Points on a hilly landscape, in no order, each with its height.
A ball rolls from a point to the lowest of its 2 nearest points, and stops where none of them is lower. Distance is the straight distance between rows; heights are no part of it.
<440> height 4.74: 23  25  -38  34  19  7  19  14  -15  8  17  -24  26  -7  -15  41  27  -59  -1  15  50  42  22  -13  -34  -34  -19  -5  14  27  0  54  17  15  -57  -26  -16  -19  -25  0  27  -2  63
<211> height 6.32: -20  44  -39  -68  10  -7  -10  21  -3  21  32  24  -7  28  1  -48  35  41  34  -24  -4  -29  -12  18  18  -26  26  8  -21  32  -7  -69  -6  4  17  14  28  -24  18  33  -23  -14  -33
<882> height 6.16: -33  5  -39  -50  16  0  12  25  -17  37  17  18  -11  -15  22  -44  53  33  -1  -17  -47  -9  -70  17  41  -48  28  -10  -3  44  -7  -45  -15  4  14  -21  16  -15  -9  45  -30  -14  -48
<177> height 4.92: -15  28  -49  46  33  7  11  18  8  -15  22  -27  -18  -57  -16  -11  23  -23  -7  26  48  32  -6  4  -12  -28  -13  -2  1  16  1  15  24  11  -23  -29  1  -34  6  -15  23  -1  47
<94> height 6.95: -11  6  19  -23  -7  26  49  -24  -34  51  -26  16  33  17  -22  7  -49  -3  20  -5  -80  -7  -41  -75  -8  43  35  -3  27  -47  -15  -1  9  -17  0  -46  -59  7  -12  -16  -43  1  -39
<114> height 4.90: -10  11  72  41  15  24  39  -5  -12  25  21  -10  34  33  0  -4  19  -6  23  -45  10  23  -12  -50  -27  -2  29  0  65  -23  16  7  42  47  -15  -59  10  -4  -39  -14  -38  11  -4
<4> height 4.78: 7  -8  10  -18  42  -21  -26  -5  -7  -8  -28  -22  -54  -11  56  23  50  -54  -33  29  -18  28  37  25  19  3  24  -2  10  -11  -26  -14  -76  35  7  37  22  30  -21  -20  4  0  25
<955> height 6.60: -14  -13  -27  2  -25  25  11  2  -27  54  -37  26  45  24  1  -23  -76  12  12  -36  -82  -30  -54  -61  -19  17  28  -33  15  -8  8  32  -6  -39  -32  -59  -45  13  -22  -7  -29  25  -45
<562> height 5.28: 53  20  -11  -8  -18  -11  -19  14  25  21  -9  28  -18  -9  -60  -29  -35  57  35  12  -10  -32  -9  18  -8  -10  -33  2  -35  30  45  -25  33  -48  20  -16  -23  -40  52  -8  -18  -17  -49
<32> height 5.54: 7  -20  20  1  -2  -27  8  -47  13  1  -13  -2  6  -46  4  72  -15  3  -28  2  -22  31  10  0  21  38  9  18  52  -32  -53  -56  -1  -20  18  27  -22  20  24  -12  -25  -32  2
<786> height 5.33: 15  6  17  34  8  21  12  17  -23  14  6  -17  -11  31  17  5  -3  -4  -12  -16  -21  16  -39  -21  -31  4  36  -19  32  -15  14  11  11  29  -21  -45  18  8  -32  -37  -25  19  -15
<618> height 2.49: -25  -13  2  -21  -38  70  28  12  -24  -1  14  5  50  23  6  2  -35  -32  10  -5  -21  -46  -9  -6  20  54  17  17  -10  -41  -4  -16  -38  14  17  8  -9  2  21  -6  18  -18  8
<139> height 5.72: -12  36  -18  1  6  45  -1  40  16  -25  50  -15  -22  -10  -7  2  4  -17  3  -11  5  -8  -45  64  -2  -7  4  -14  -11  -4  10  -37  -6  44  30  -9  48  -38  6  21  -33  -32  13
<659> height 4.54: 71  5  -42  11  -12  -28  -4  7  5  -3  -7  -35  7  -21  -13  28  1  -35  12  30  38  28  24  12  -16  -24  -20  -9  24  16  9  21  -9  -12  -58  -15  -17  0  10  -29  26  -3  63
<99> height 6.24: -14  23  46  -5  14  5  1  -11  34  -17  19  -21  -23  -3  -19  -14  27  17  24  -18  39  12  18  33  -7  -15  -14  11  20  -40  -5  -46  18  30  -5  12  49  0  -2  2  -15  -14  -4
<1137> height 3.90: -3  24  33  3  -9  2  -8  -1  -15  27  24  -5  7  58  41  -1  11  0  3  -35  -24  9  18  11  1  -24  13  -11  40  20  -14  -20  20  20  4  -13  35  -27  -33  16  -79  24  -49
<500> height 4.39: 23  -12  16  -29  -5  4  -1  25  18  -1  -8  4  1  10  4  10  33  -10  22  2  4  -12  -21  17  -8  14  15  27  -16  19  -10  -18  -48  3  5  11  -2  -20  15  -5  36  -21  39
<337> height 2.71: -41  -28  -49  32  -14  -60  -26  -42  3  -32  -13  -39  37  -3  43  33  -11  -14  -50  -3  14  22  74  -11  3  -33  -29  -11  25  18  -35  63  6  -37  28  7  -21  42  -32  -31  2  -4  -15
<286> height 4.01: -28  32  -3  11  -26  1  37  15  -30  43  10  -20  43  7  44  6  13  -15  -38  -10  13  8  32  -56  -5  -38  11  -35  64  -6  -6  10  5  18  -30  -71  43  19  -7  -20  -11  16  -20
<1003> height 3.26: 1  -42  39  -31  -36  54  30  -2  0  -44  -34  17  21  9  -24  -12  -63  -6  12  -1  -17  -72  11  -14  9  74  18  19  -33  -57  11  11  -34  -9  13  34  -24  29  29  -22  26  -5  14
<681> height 5.71: -24  -8  -40  15  35  -14  4  12  -2  -9  -6  -13  -44  -32  25  5  50  -17  -44  14  -13  22  -36  21  26  -11  13  1  -4  43  -14  -15  -15  13  14  11  -7  -8  -20  0  -23  -5  -8
<531> height 5.34: -5  10  -19  -12  -14  -4  -2  13  3  21  15  41  21  8  -36  -31  -34  73  13  -4  5  -26  -17  8  10  18  -14  15  -18  1  11  -74  25  -34  35  -14  -15  -19  26  17  7  -23  -51
<828> height 5.87: 24  -20  29  17  3  32  -20  38  -18  27  -49  14  10  13  43  16  -53  -23  -4  -32  -65  -54  -51  -12  -46  21  25  -41  -19  3  -6  93  -14  -26  8  -39  -19  22  -17  5  -23  47  -16
<934> height 2.23: 32  4  -16  -14  -13  -26  16  -19  23  -10  -6  -1  14  -31  -82  12  -48  21  -4  11  46  1  27  1  -11  27  -3  34  9  -12  7  -42  -5  -36  -14  0  5  23  27  -17  46  -23  15
<988> height 5.51: 18  -11  -30  15  39  -25  -35  4  5  1  -9  12  -60  -57  5  -5  25  1  -5  16  -36  28  -3  39  20  1  1  23  -30  44  0  -18  -33  0  11  35  -45  -40  -19  4  -21  3  3
<816> height 3.98: 5  20  6  -12  1  -17  1  -35  -12  -47  -4  -23  43  26  -29  28  -14  -35  -6  27  34  50  73  -30  -20  1  -19  -3  -9  -37  14  70  -34  -41  -37  41  -2  29  27  -7  29  18  57
<902> height 5.36: 60  -15  -9  -25  -9  3  0  21  7  57  40  36  13  12  -39  -8  47  37  60  -15  34  -5  -35  12  3  -37  -17  17  -1  51  2  -26  24  -8  -16  -35  45  -48  -22  41  20  19  15
<1156> height 1.52: 12  -15  24  8  -6  -1  10  44  -7  18  12  -30  -9  -24  62  21  57  -35  -43  -26  3  -43  -44  33  -1  -66  6  -48  -11  23  -20  10  13  44  -2  -14  37  -13  -65  23  -3  -16  32
<539> height 6.46: -23  61  0  -60  -10  15  -17  1  2  8  19  2  7  -3  -32  -26  10  5  43  -14  -3  -4  10  36  44  -19  19  36  -3  -21  -6  -94  -7  23  2  46  7  -6  18  21  -24  -27  -6
<721> height 1.47: -10  19  73  -35  -27  14  12  -6  -10  16  12  -21  -8  34  26  -37  41  -27  36  0  36  -43  -1  -18  3  -15  5  4  -10  -51  11  -16  14  68  -33  26  14  5  -15  -4  17  -13  38
<401> height 1.60: -15  5  50  -39  11  7  -20  -11  24  -2  -21  -5  -55  26  16  -43  23  -4  40  -29  -13  -33  -33  38  9  13  33  -7  -36  -17  15  -22  2  28  31  33  12  21  11  29  -18  -26  -17
<576> height 5.88: -9  -9  15  -7  -13  7  15  -42  -3  37  32  -8  10  -44  -23  64  -3  -7  3  -1  -26  46  -19  28  45  22  0  36  53  -16  -26  -89  22  16  21  16  -14  -10  -1  10  -32  -52  -16
<1141> height 4.65: -39  -29  -6  0  -3  -22  4  -23  1  -9  -25  16  41  17  -13  -4  -19  63  -11  -9  44  6  34  -27  -5  9  -42  -11  -4  -6  -7  13  14  -41  40  4  31  17  32  29  43  -17  -18
<1066> height 3.83: -1  -11  26  -29  -31  11  1  -4  19  -46  -59  6  -9  -17  -13  -12  -9  5  0  10  -8  -65  6  -3  17  39  -10  5  -39  -41  25  8  -19  -20  49  26  -31  29  71  -29  13  -29  10
<699> height 5.22: -32  7  17  58  -10  -13  21  39  -20  20  -14  -23  8  -46  55  -12  36  -22  -63  -2  2  -18  -5  -53  -19  -13  46  -51  32  -26  -15  77  39  24  -33  -59  12  45  -35  -38  -2  5  50
<634> height 2.40: 3  -6  1  -10  28  1  -9  25  30  1  -20  -3  -46  15  10  -55  15  34  13  -11  -21  -31  -62  19  11  3  18  -31  -33  -2  5  -34  -7  16  53  -4  37  12  19  -5  -4  -15  -27
<1067> height 5.24: -18  2  -8  11  6  17  6  7  35  0  49  4  -43  -62  -50  0  22  14  33  -4  50  -22  -34  24  18  7  -15  35  11  23  -8  -48  34  41  -7  1  56  -25  -6  24  31  -18  24
<1167> height 2.93: -26  -14  15  18  33  21  6  27  27  -25  5  -5  -42  -8  -9  -66  52  34  23  -16  32  -32  -65  18  12  -15  -10  -25  -29  -12  30  -18  36  52  37  7  41  20  4  11  11  -6  6
<1028> height 3.12: 3  -11  42  -7  -34  5  1  22  -14  38  34  -22  -16  39  53  -33  41  -11  4  -55  -9  -25  -7  30  27  -66  8  -44  23  -3  -10  -19  42  61  -14  -23  19  -13  -61  19  -50  5  -38
<951> height 2.76: -17  26  -36  2  -42  3  -15  18  11  16  18  31  37  -20  -5  -19  -20  10  22  30  35  -46  52  -9  3  25  -15  21  22  -5  -26  11  -27  -8  -22  -15  45  0  -3  -19  72  29  45
<275> height 1.85: -1  -1  -59  2  25  -42  16  -29  -8  11  -3  -4  11  -11  -22  24  -5  15  -14  22  48  53  36  9  7  -2  -27  19  16  50  -27  -2  -9  -23  -19  11  -30  19  8  -7  58  -9  9
<1076> height 6.39: -11  31  -5  -12  29  -2  -27  -12  -18  -17  -19  10  -18  -48  -38  16  -2  -19  26  14  -9  41  66  76  44  -20  -13  31  -34  4  -27  -41  -37  5  18  81  -60  -31  10  35  -29  -10  3
<808> height 6.38: -48  56  15  -21  9  4  -21  -22  8  -13  25  -6  -1  -10  -54  -40  31  13  64  -40  31  10  23  35  16  -29  14  23  5  -37  -14  -68  9  35  10  26  54  -15  9  64  -42  -4  10
<420> height 6.18: -9  3  1  -28  8  -5  -19  -30  -15  -1  16  1  -19  -38  -15  54  1  -27  15  12  -28  49  11  39  48  2  -10  27  9  -7  -29  -61  -16  12  31  54  -36  -31  22  34  -48  -36  -25
<36> height 2.41: 45  -28  -30  -19  40  -39  4  -15  -11  -6  -6  9  -34  17  -35  10  5  31  -16  34  36  53  21  4  32  -1  -42  29  -22  61  1  -22  13  -5  6  36  -27  16  0  4  25  2  -18
<752> height 3.38: 4  -37  -7  -6  47  22  -21  17  45  -38  9  6  -51  -13  -18  0  42  13  26  -12  19  -14  -53  52  19  -12  -36  11  -59  21  22  -33  19  23  59  24  24  -8  9  32  8  -24  -3
<408> height 5.76: 57  -5  -19  3  -23  21  7  26  -10  37  21  2  -3  31  -3  3  -34  -6  8  -6  -26  26  -59  3  -1  8  18  -10  32  13  35  -36  -14  11  -24  -58  -3  -22  -21  -15  -29  13  -34
<356> height 5.44: -10  -8  32  -16  19  -8  -23  12  -4  33  -42  0  2  6  39  51  -61  -20  -8  38  -61  -56  -11  -19  -35  -5  14  -30  -35  36  15  114  -15  -42  -15  -27  -18  37  17  10  -7  45  -7
<122> height 5.48: -41  26  -19  19  -13  39  16  11  28  4  62  -7  0  -31  -26  25  -20  3  6  5  6  1  -31  14  19  20  -5  7  32  -5  -15  -49  18  45  21  -23  56  -23  2  4  -4  -16  -1
<714> height 5.29: 18  -9  -44  4  47  1  -16  18  -21  5  23  8  -41  -32  -11  -18  36  4  32  3  -13  37  -4  54  18  -45  -3  19  -19  50  -19  -15  16  -6  0  14  -26  -68  -24  37  -21  19  3
<1158> height 2.28: -49  -10  -19  -5  -33  18  20  1  -4  36  21  17  41  -14  27  -25  -8  23  -1  4  15  -67  7  -24  11  20  -20  -7  20  -3  -25  -24  -7  -10  -1  -30  67  1  12  1  48  -1  -2
<230> height 2.39: -25  13  -8  15  -23  55  34  7  9  -20  52  12  10  38  -25  -64  7  9  18  20  57  -49  -33  -17  -3  7  -22  -3  -20  8  38  -2  -21  47  -39  2  13  -3  -7  -18  66  18  12
<253> height 3.28: -15  7  110  4  14  -4  -14  -42  4  -2  -45  -6  -2  35  63  -4  27  15  -6  -9  -6  0  17  -31  -8  7  16  -11  8  -20  5  30  33  -10  16  31  -5  30  -31  -17  -23  15  -33
<248> height 4.38: -69  20  21  13  -11  7  40  -8  -4  11  -8  -8  40  -16  18  -10  33  10  -27  -2  -5  -5  24  -60  -2  18  29  -42  71  -68  -11  16  8  7  6  -51  53  23  7  -32  -21  3  -9
<446> height 4.37: 38  -19  7  -16  31  20  21  -34  14  -19  23  -18  -32  7  -50  42  -9  -5  10  5  5  74  -19  8  -1  -10  -20  3  9  -4  17  -23  3  18  22  8  0  -21  15  29  -43  -4  -28
<276> height 5.80: 15  26  8  3  -25  3  -18  14  -9  -5  5  -15  -37  13  50  -5  -12  -29  -13  14  -20  9  29  30  -8  16  19  -21  13  -21  -8  -15  -4  16  12  13  11  0  6  -28  -39  -8  -31
<70> height 4.43: -12  0  49  38  8  -15  5  -10  -13  16  12  -20  31  32  24  5  45  8  -4  -28  18  44  24  -19  -6  -32  1  9  50  20  1  -6  51  8  -14  -23  8  -27  -40  -9  -46  11  -29
<545> height 4.95: -21  -3  -43  43  -5  -13  -5  24  -23  -11  -20  -22  14  -15  47  -26  12  -23  -64  -12  -29  13  22  -44  -23  2  48  -42  14  -8  -2  66  10  -10  -17  -36  -23  29  -16  -38  -23  17  10
<582> height 4.60: 11  31  13  -26  17  19  -10  23  -4  -2  8  -6  -9  11  31  8  27  -51  -12  12  12  2  20  31  4  17  49  34  -5  1  -22  -27  -63  33  -7  39  31  -4  -9  -5  26  0  38
<68> height 2.21: -19  38  19  13  -2  12  1  31  0  23  26  -29  -21  -47  49  -13  81  -33  -11  0  36  -26  13  14  -4  -50  -15  -32  13  -11  -11  12  40  53  -18  -8  43  -16  -44  2  2  -3  45
<484> height 1.33: 17  -18  4  12  6  -6  -11  -15  26  -1  -22  21  -16  -32  -40  22  -40  30  -19  -21  6  16  -28  2  -20  44  8  26  13  -17  4  -45  4  -40  18  -7  12  16  22  1  20  -20  9
<481> height 6.25: 7  -37  -15  11  -11  14  4  23  -12  31  -36  27  24  -14  17  15  -30  -1  -2  -31  -73  -45  -83  -24  -8  -2  33  -31  -11  8  8  39  -15  -53  -14  -42  -37  -5  -32  12  -4  18  -11
<74> height 4.86: 48  -47  -25  19  28  -13  -34  18  15  -14  7  29  -35  -29  -55  -5  19  38  22  -5  40  33  -41  25  -11  -11  -22  47  -50  55  31  15  39  -12  5  9  -23  -19  -14  16  38  -5  18
<224> height 4.21: 61  -21  -11  24  -12  -50  -14  9  9  7  -22  -5  -19  16  20  3  -6  9  -20  18  1  32  -2  -6  -3  -9  -10  4  6  23  -5  14  17  -44  -43  8  -37  1  -16  -37  19  19  32
<136> height 4.93: 84  -4  -7  -2  -22  -35  -18  18  41  -8  7  5  -46  -42  -53  -5  -1  25  25  12  -9  2  -18  25  -3  -17  -43  -1  -30  25  49  -13  35  -39  -13  -22  -39  -35  21  -10  -19  6  3
<584> height 6.05: 16  7  33  -2  -4  -17  -2  -23  23  -24  12  -20  -47  27  5  -37  -15  10  -6  13  2  14  16  33  15  -10  -7  -15  8  -38  8  -49  21  23  28  29  18  -7  0  -17  -32  -5  -36
<1052> height 1.99: -11  32  54  -20  -24  9  -7  8  24  15  33  -18  -28  -39  24  -26  63  -34  37  17  62  -69  6  23  19  -30  -12  7  5  -26  7  -36  54  52  -39  14  43  8  -30  -13  35  -18  45
<165> height 3.85: 4  -36  9  -10  37  16  32  1  35  -59  5  -18  -31  9  -17  20  0  -17  -5  -7  19  24  -28  43  6  12  -30  4  -30  -4  18  -11  -14  29  49  19  -7  -7  35  28  -2  -23  -11
<881> height 2.74: 12  30  -17  12  -28  2  4  5  27  -14  13  20  -7  -18  -50  -31  -43  34  22  18  54  -39  30  6  9  28  -16  33  12  10  3  -48  -19  0  -8  -6  46  1  10  -42  70  5  1
<514> height 5.09: 22  -25  -47  15  35  -7  -12  23  -11  14  19  20  -9  -29  -31  -42  41  46  24  5  38  46  -13  -2  9  -53  -21  36  -25  64  7  -12  38  -10  -6  -8  -22  -44  -27  24  8  16  12
<960> height 5.07: -23  19  -29  32  20  29  13  31  14  -18  21  -24  -19  -72  -39  -31  32  -8  14  -8  43  -23  -28  22  10  -4  -4  24  -12  -13  14  -24  -5  44  -19  -23  16  -32  -5  -3  32  -15  38
<847> height 5.45: 24  0  42  6  5  -10  -6  13  4  -3  -8  -21  -30  -7  60  35  -20  -48  -48  14  -49  8  16  10  -15  8  -7  -46  -6  -12  -11  23  -26  9  14  -4  -20  17  5  1  -51  14  -19
<709> height 3.80: 16  12  -61  11  7  -25  0  -4  -25  -29  -17  -7  21  42  -28  -1  -23  -17  -3  41  21  45  51  -16  1  -10  -26  7  -22  14  -2  63  -34  -32  -48  54  -33  15  9  -4  49  7  49
<589> height 5.60: 58  -13  -38  -8  -6  16  -16  43  -13  48  34  21  29  22  -26  31  -4  18  42  -31  0  38  -19  46  11  -20  -16  13  17  47  -7  -14  -10  -16  -20  -40  15  -60  -24  34  8  23  1
<1203> height 4.55: 66  -20  -41  18  12  -59  -24  -11  26  -12  -9  10  -31  -27  -20  1  -12  13  7  18  15  -2  -32  8  -9  3  -19  17  -36  44  19  20  7  -35  -26  16  -52  -1  2  -21  28  -8  25
<833> height 3.59: 21  12  -22  -6  -4  -9  7  6  -6  -40  -14  18  21  45  -55  -16  -24  14  12  24  36  3  3  -16  10  -1  -28  15  -69  30  39  49  -12  -21  -34  56  -37  -4  22  0  75  -10  36
<1085> height 4.49: -32  -7  29  25  -31  -11  18  -43  -19  -61  -16  -18  12  -5  46  44  2  -22  -60  -3  -34  32  72  -36  -18  23  8  -56  16  -61  6  60  31  10  1  -2  -46  56  -18  -42  -56  19  -35
<406> height 3.56: 9  21  -7  2  -13  -27  13  -1  -2  4  21  -34  43  20  23  47  21  -22  -40  3  9  54  45  -17  -9  -36  -6  -42  58  1  -14  27  -9  -22  -17  -29  24  9  19  -22  -29  18  -10
<182> height 4.80: 39  -2  7  -19  20  -6  34  -20  11  11  38  7  -29  26  -60  -20  7  29  35  10  12  33  -29  0  2  -28  -12  23  1  21  20  -48  38  17  -16  -5  25  -19  -1  17  -5  1  -29
<80> height 3.13: -27  -2  -35  25  -15  -41  -1  -22  -2  -31  18  -37  30  13  47  34  13  -37  -67  5  30  42  73  -17  -17  -46  -24  -53  30  7  -2  66  9  3  19  -17  26  44  -2  -26  -12  17  -10
<536> height 5.08: 5  -1  -21  -19  10  0  -20  19  -8  3  -43  16  12  18  2  47  -66  -34  14  19  -64  -22  -7  -21  -47  35  13  -9  -49  19  34  97  -45  -47  -10  -17  -32  -3  40  21  1  13  13
<152> height 1.97: -18  19  33  11  -12  33  5  5  -14  3  11  -1  30  33  18  -45  22  -11  14  17  43  -23  30  -28  -5  -1  -8  17  -17  -36  23  16  0  36  -32  20  10  -10  -5  -21  58  11  38
<86> height 5.93: -29  3  -16  -12  33  -19  4  2  -32  28  -14  6  -28  -16  43  8  45  -8  -39  0  -75  21  -63  0  36  -35  39  -11  8  55  -12  -15  -33  9  25  4  -21  -7  -13  27  -67  -5  -44
<672> height 2.33: -35  -1  12  -11  -9  20  -7  36  17  19  38  -25  -9  5  40  -26  62  1  18  -37  -3  -57  -54  30  14  -71  14  -48  -4  25  -24  -22  29  62  -4  -23  53  -22  -46  39  -24  -15  11
<466> height 4.91: -44  -10  44  17  -22  1  -9  -41  -10  -38  -26  -6  10  -21  22  30  -24  -16  -45  4  -37  19  76  -21  13  41  18  2  33  -72  -26  18  9  -5  18  36  -18  31  -15  -37  -39  10  -16
<770> height 4.75: 24  18  27  -3  2  -1  -36  30  19  -16  -36  13  -26  -11  6  28  -45  -23  -1  32  -34  -45  -11  29  -28  8  -26  -16  -61  18  34  63  -23  -31  15  0  -31  -26  52  8  -5  11  15
<1168> height 3.60: -28  -22  9  7  26  17  -23  8  -3  -19  -26  9  25  18  16  34  -25  -16  -22  -17  -14  7  10  -11  -19  31  8  3  -39  -14  -7  37  -47  -34  58  5  -12  -11  39  30  2  4  17
<422> height 3.01: -43  -20  20  8  22  53  1  -12  -28  -30  -39  28  50  -4  -31  31  -44  -9  5  -46  -24  10  -22  -35  -15  66  38  20  -17  -41  -16  29  -39  -24  33  11  -19  20  28  38  -3  0  16
<1144> height 5.25: -12  -35  23  -15  -10  -6  10  -42  -15  -14  -25  4  25  8  12  34  -16  7  -20  12  -20  24  44  -24  20  27  18  42  24  -22  -38  -28  -12  -15  -10  26  -32  17  2  -26  2  -3  -23
<1095> height 4.31: -3  13  36  -28  -30  10  -9  -2  24  -24  -61  -6  -19  -33  -8  2  -25  4  25  20  -52  -60  -4  3  -24  17  -28  -13  -43  -34  31  32  5  -38  33  -21  -33  2  75  -1  -23  -20  -12
<376> height 3.39: 59  8  -3  -19  -1  -53  1  -32  -1  4  4  25  -25  22  -60  11  -51  16  6  56  -32  45  26  -7  -14  25  7  40  17  41  15  -14  -26  -33  -34  22  -46  -24  10  -11  -9  16  -35
<39> height 2.27: -31  -8  -13  26  24  18  8  2  11  -35  -23  9  24  -38  -53  34  -57  6  -20  -34  16  0  -21  -9  17  50  32  48  -6  -32  -4  -17  -26  -17  24  2  -3  16  26  12  37  -20  25
<711> height 5.11: 36  -23  -2  -48  29  13  13  1  5  23  45  22  -10  25  -53  -36  56  14  71  -44  -10  9  -55  13  1  -38  11  58  -26  44  26  -23  19  28  -26  -22  35  -32  -22  36  -11  -2  -6
<257> height 3.94: -4  5  67  -9  -10  -15  6  -54  -19  -8  -46  -9  -1  8  52  9  -4  -18  -37  24  -38  4  43  -49  -28  7  -2  -32  7  -40  3  73  20  -18  -6  6  -27  57  -3  -26  -33  36  -32
<121> height 4.17: -33  13  2  34  1  -9  -12  -30  8  -54  -20  -7  42  17  -17  -13  -24  -1  -11  -6  45  16  46  -38  -32  1  0  -22  -19  -40  13  69  -1  -34  -4  15  22  35  32  -7  36  8  39
<372> height 4.67: -49  11  -15  12  -5  19  17  9  -23  -27  -19  -31  36  -19  8  -21  11  -13  -32  -4  -14  3  27  -57  -13  23  36  -20  37  -61  10  47  -7  6  -10  -26  -7  26  32  -28  -15  14  5
<952> height 1.29: -55  -25  -17  9  -43  48  20  16  -25  34  28  23  69  10  35  8  -35  0  7  -19  -3  -64  -30  -36  -13  38  6  -11  13  -15  -27  5  -25  -4  15  -47  17  17  7  4  22  1  11
<389> height 5.04: 27  -13  44  12  32  -42  -35  -32  23  -8  -13  -13  -54  4  47  47  47  -31  -48  35  -17  50  29  4  -5  -2  4  -24  11  -3  -3  10  -40  0  5  13  -11  28  -4  -13  -34  10  -11
<969> height 5.01: -13  -17  1  -4  -21  -18  -1  -27  -15  26  -3  27  47  35  -13  -11  -51  61  0  -14  -3  -17  22  -29  -10  31  -14  19  5  2  -15  -34  30  -40  24  1  -14  -14  6  25  4  6  -41
<560> height 6.55: 25  17  -1  -14  17  19  -30  -6  -21  -5  19  -15  -11  -7  -30  9  -6  -13  50  10  27  17  71  81  42  -23  -48  22  -15  22  -34  -45  7  22  34  59  -25  -49  -13  30  -18  -3  7
<188> height 2.89: 30  17  -35  -7  20  -42  -8  -25  -5  13  -14  43  -14  35  -48  -21  -26  65  -23  36  13  36  31  -14  -9  15  3  34  -26  50  9  -17  -13  -34  8  11  -7  -1  13  3  24  22  -30
<995> height 5.86: 51  13  -25  -1  -2  2  -23  28  -6  37  41  41  -13  23  -12  -16  -9  19  26  -8  -14  32  -32  37  -2  -1  9  28  17  37  5  -48  -3  -21  -9  -14  22  -59  -29  3  -33  19  -35
<76> height 2.86: 1  -30  -33  4  -33  19  7  12  7  -11  34  37  29  20  16  -35  -17  19  5  -2  26  -61  -46  21  -4  32  -20  -3  -20  14  19  5  -25  13  -15  -2  -11  -2  -15  -11  70  -3  14
<108> height 4.40: -36  -21  -60  0  -24  -37  0  -29  -6  -29  -19  -5  56  13  10  -16  -25  11  -15  4  41  -23  51  -37  -30  -1  -22  -10  -13  -19  -7  60  8  -47  13  18  21  58  33  2  62  -25  22
<1016> height 3.29: 12  -25  -21  2  -30  22  -19  10  -11  -38  17  52  31  76  -11  -18  -36  38  17  22  35  -54  -3  9  2  42  -48  11  -56  29  19  41  -26  2  -11  36  -35  -12  -1  2  82  -3  17
<229> height 3.82: 51  -14  -43  10  -2  -51  -8  -32  -8  -6  0  8  -13  38  -10  9  -45  -16  -13  20  -9  54  37  -7  -7  -6  -13  14  11  53  5  17  -9  -42  -30  32  -58  -4  -23  -12  -8  27  -22
<348> height 5.46: -20  -4  11  28  -27  -5  23  -10  -3  2  -28  -21  24  -5  41  5  14  -11  -21  -5  21  -14  -2  -64  -22  -13  16  -7  37  -23  -6  49  39  -22  -70  -31  4  50  -26  -35  29  7  49
<67> height 4.03: -12  -26  -3  -3  3  18  -3  26  4  -15  -23  -6  2  11  45  -7  11  -18  -23  -9  -25  -26  -16  -16  6  19  -2  -18  -32  -6  -4  30  -24  7  26  7  14  1  19  -8  14  -8  11
<209> height 7.28: 14  13  45  -5  -14  25  19  -2  -20  48  -36  -4  -27  6  19  3  -54  -7  -9  -12  -89  -40  -35  -32  -20  39  31  -26  25  -60  5  16  16  5  -9  -33  -29  25  -12  -15  -54  26  -51
<601> height 2.55: -37  -16  76  -8  6  18  -7  -18  9  6  -39  7  -25  22  50  -24  17  -3  -3  -24  -29  -32  2  1  -8  21  23  -12  9  -61  -19  -1  9  21  26  32  11  32  -5  10  -11  0  -19
<738> height 2.30: -13  -9  -82  16  -2  -71  9  -57  0  0  -8  -29  29  -19  22  30  -1  -8  -29  22  30  37  47  -23  -1  -31  -29  -15  50  40  -39  17  -2  -37  -16  15  -3  44  0  -11  28  3  -1

For each start below, name the point where the ball stops.
<988> => <275>
<531> => <721>
<1076> => <401>
<560> => <401>
<995> => <401>
<177> => <275>
<94> => <952>
<99> => <484>
<545> => <275>
<209> => <952>
<562> => <275>
<408> => <1156>

Call two points neighbours if one is among the 2 nearest of the other. Go from one point of each pair to the other, from neighbour to neighbour, staying as low as possible. Name the highest point that can't be avoided.
<721> and <1156> => <68>
<721> and <401> => <995>
<952> and <721> => <539>
<952> and <484> => <951>
<275> and <1156> => <531>
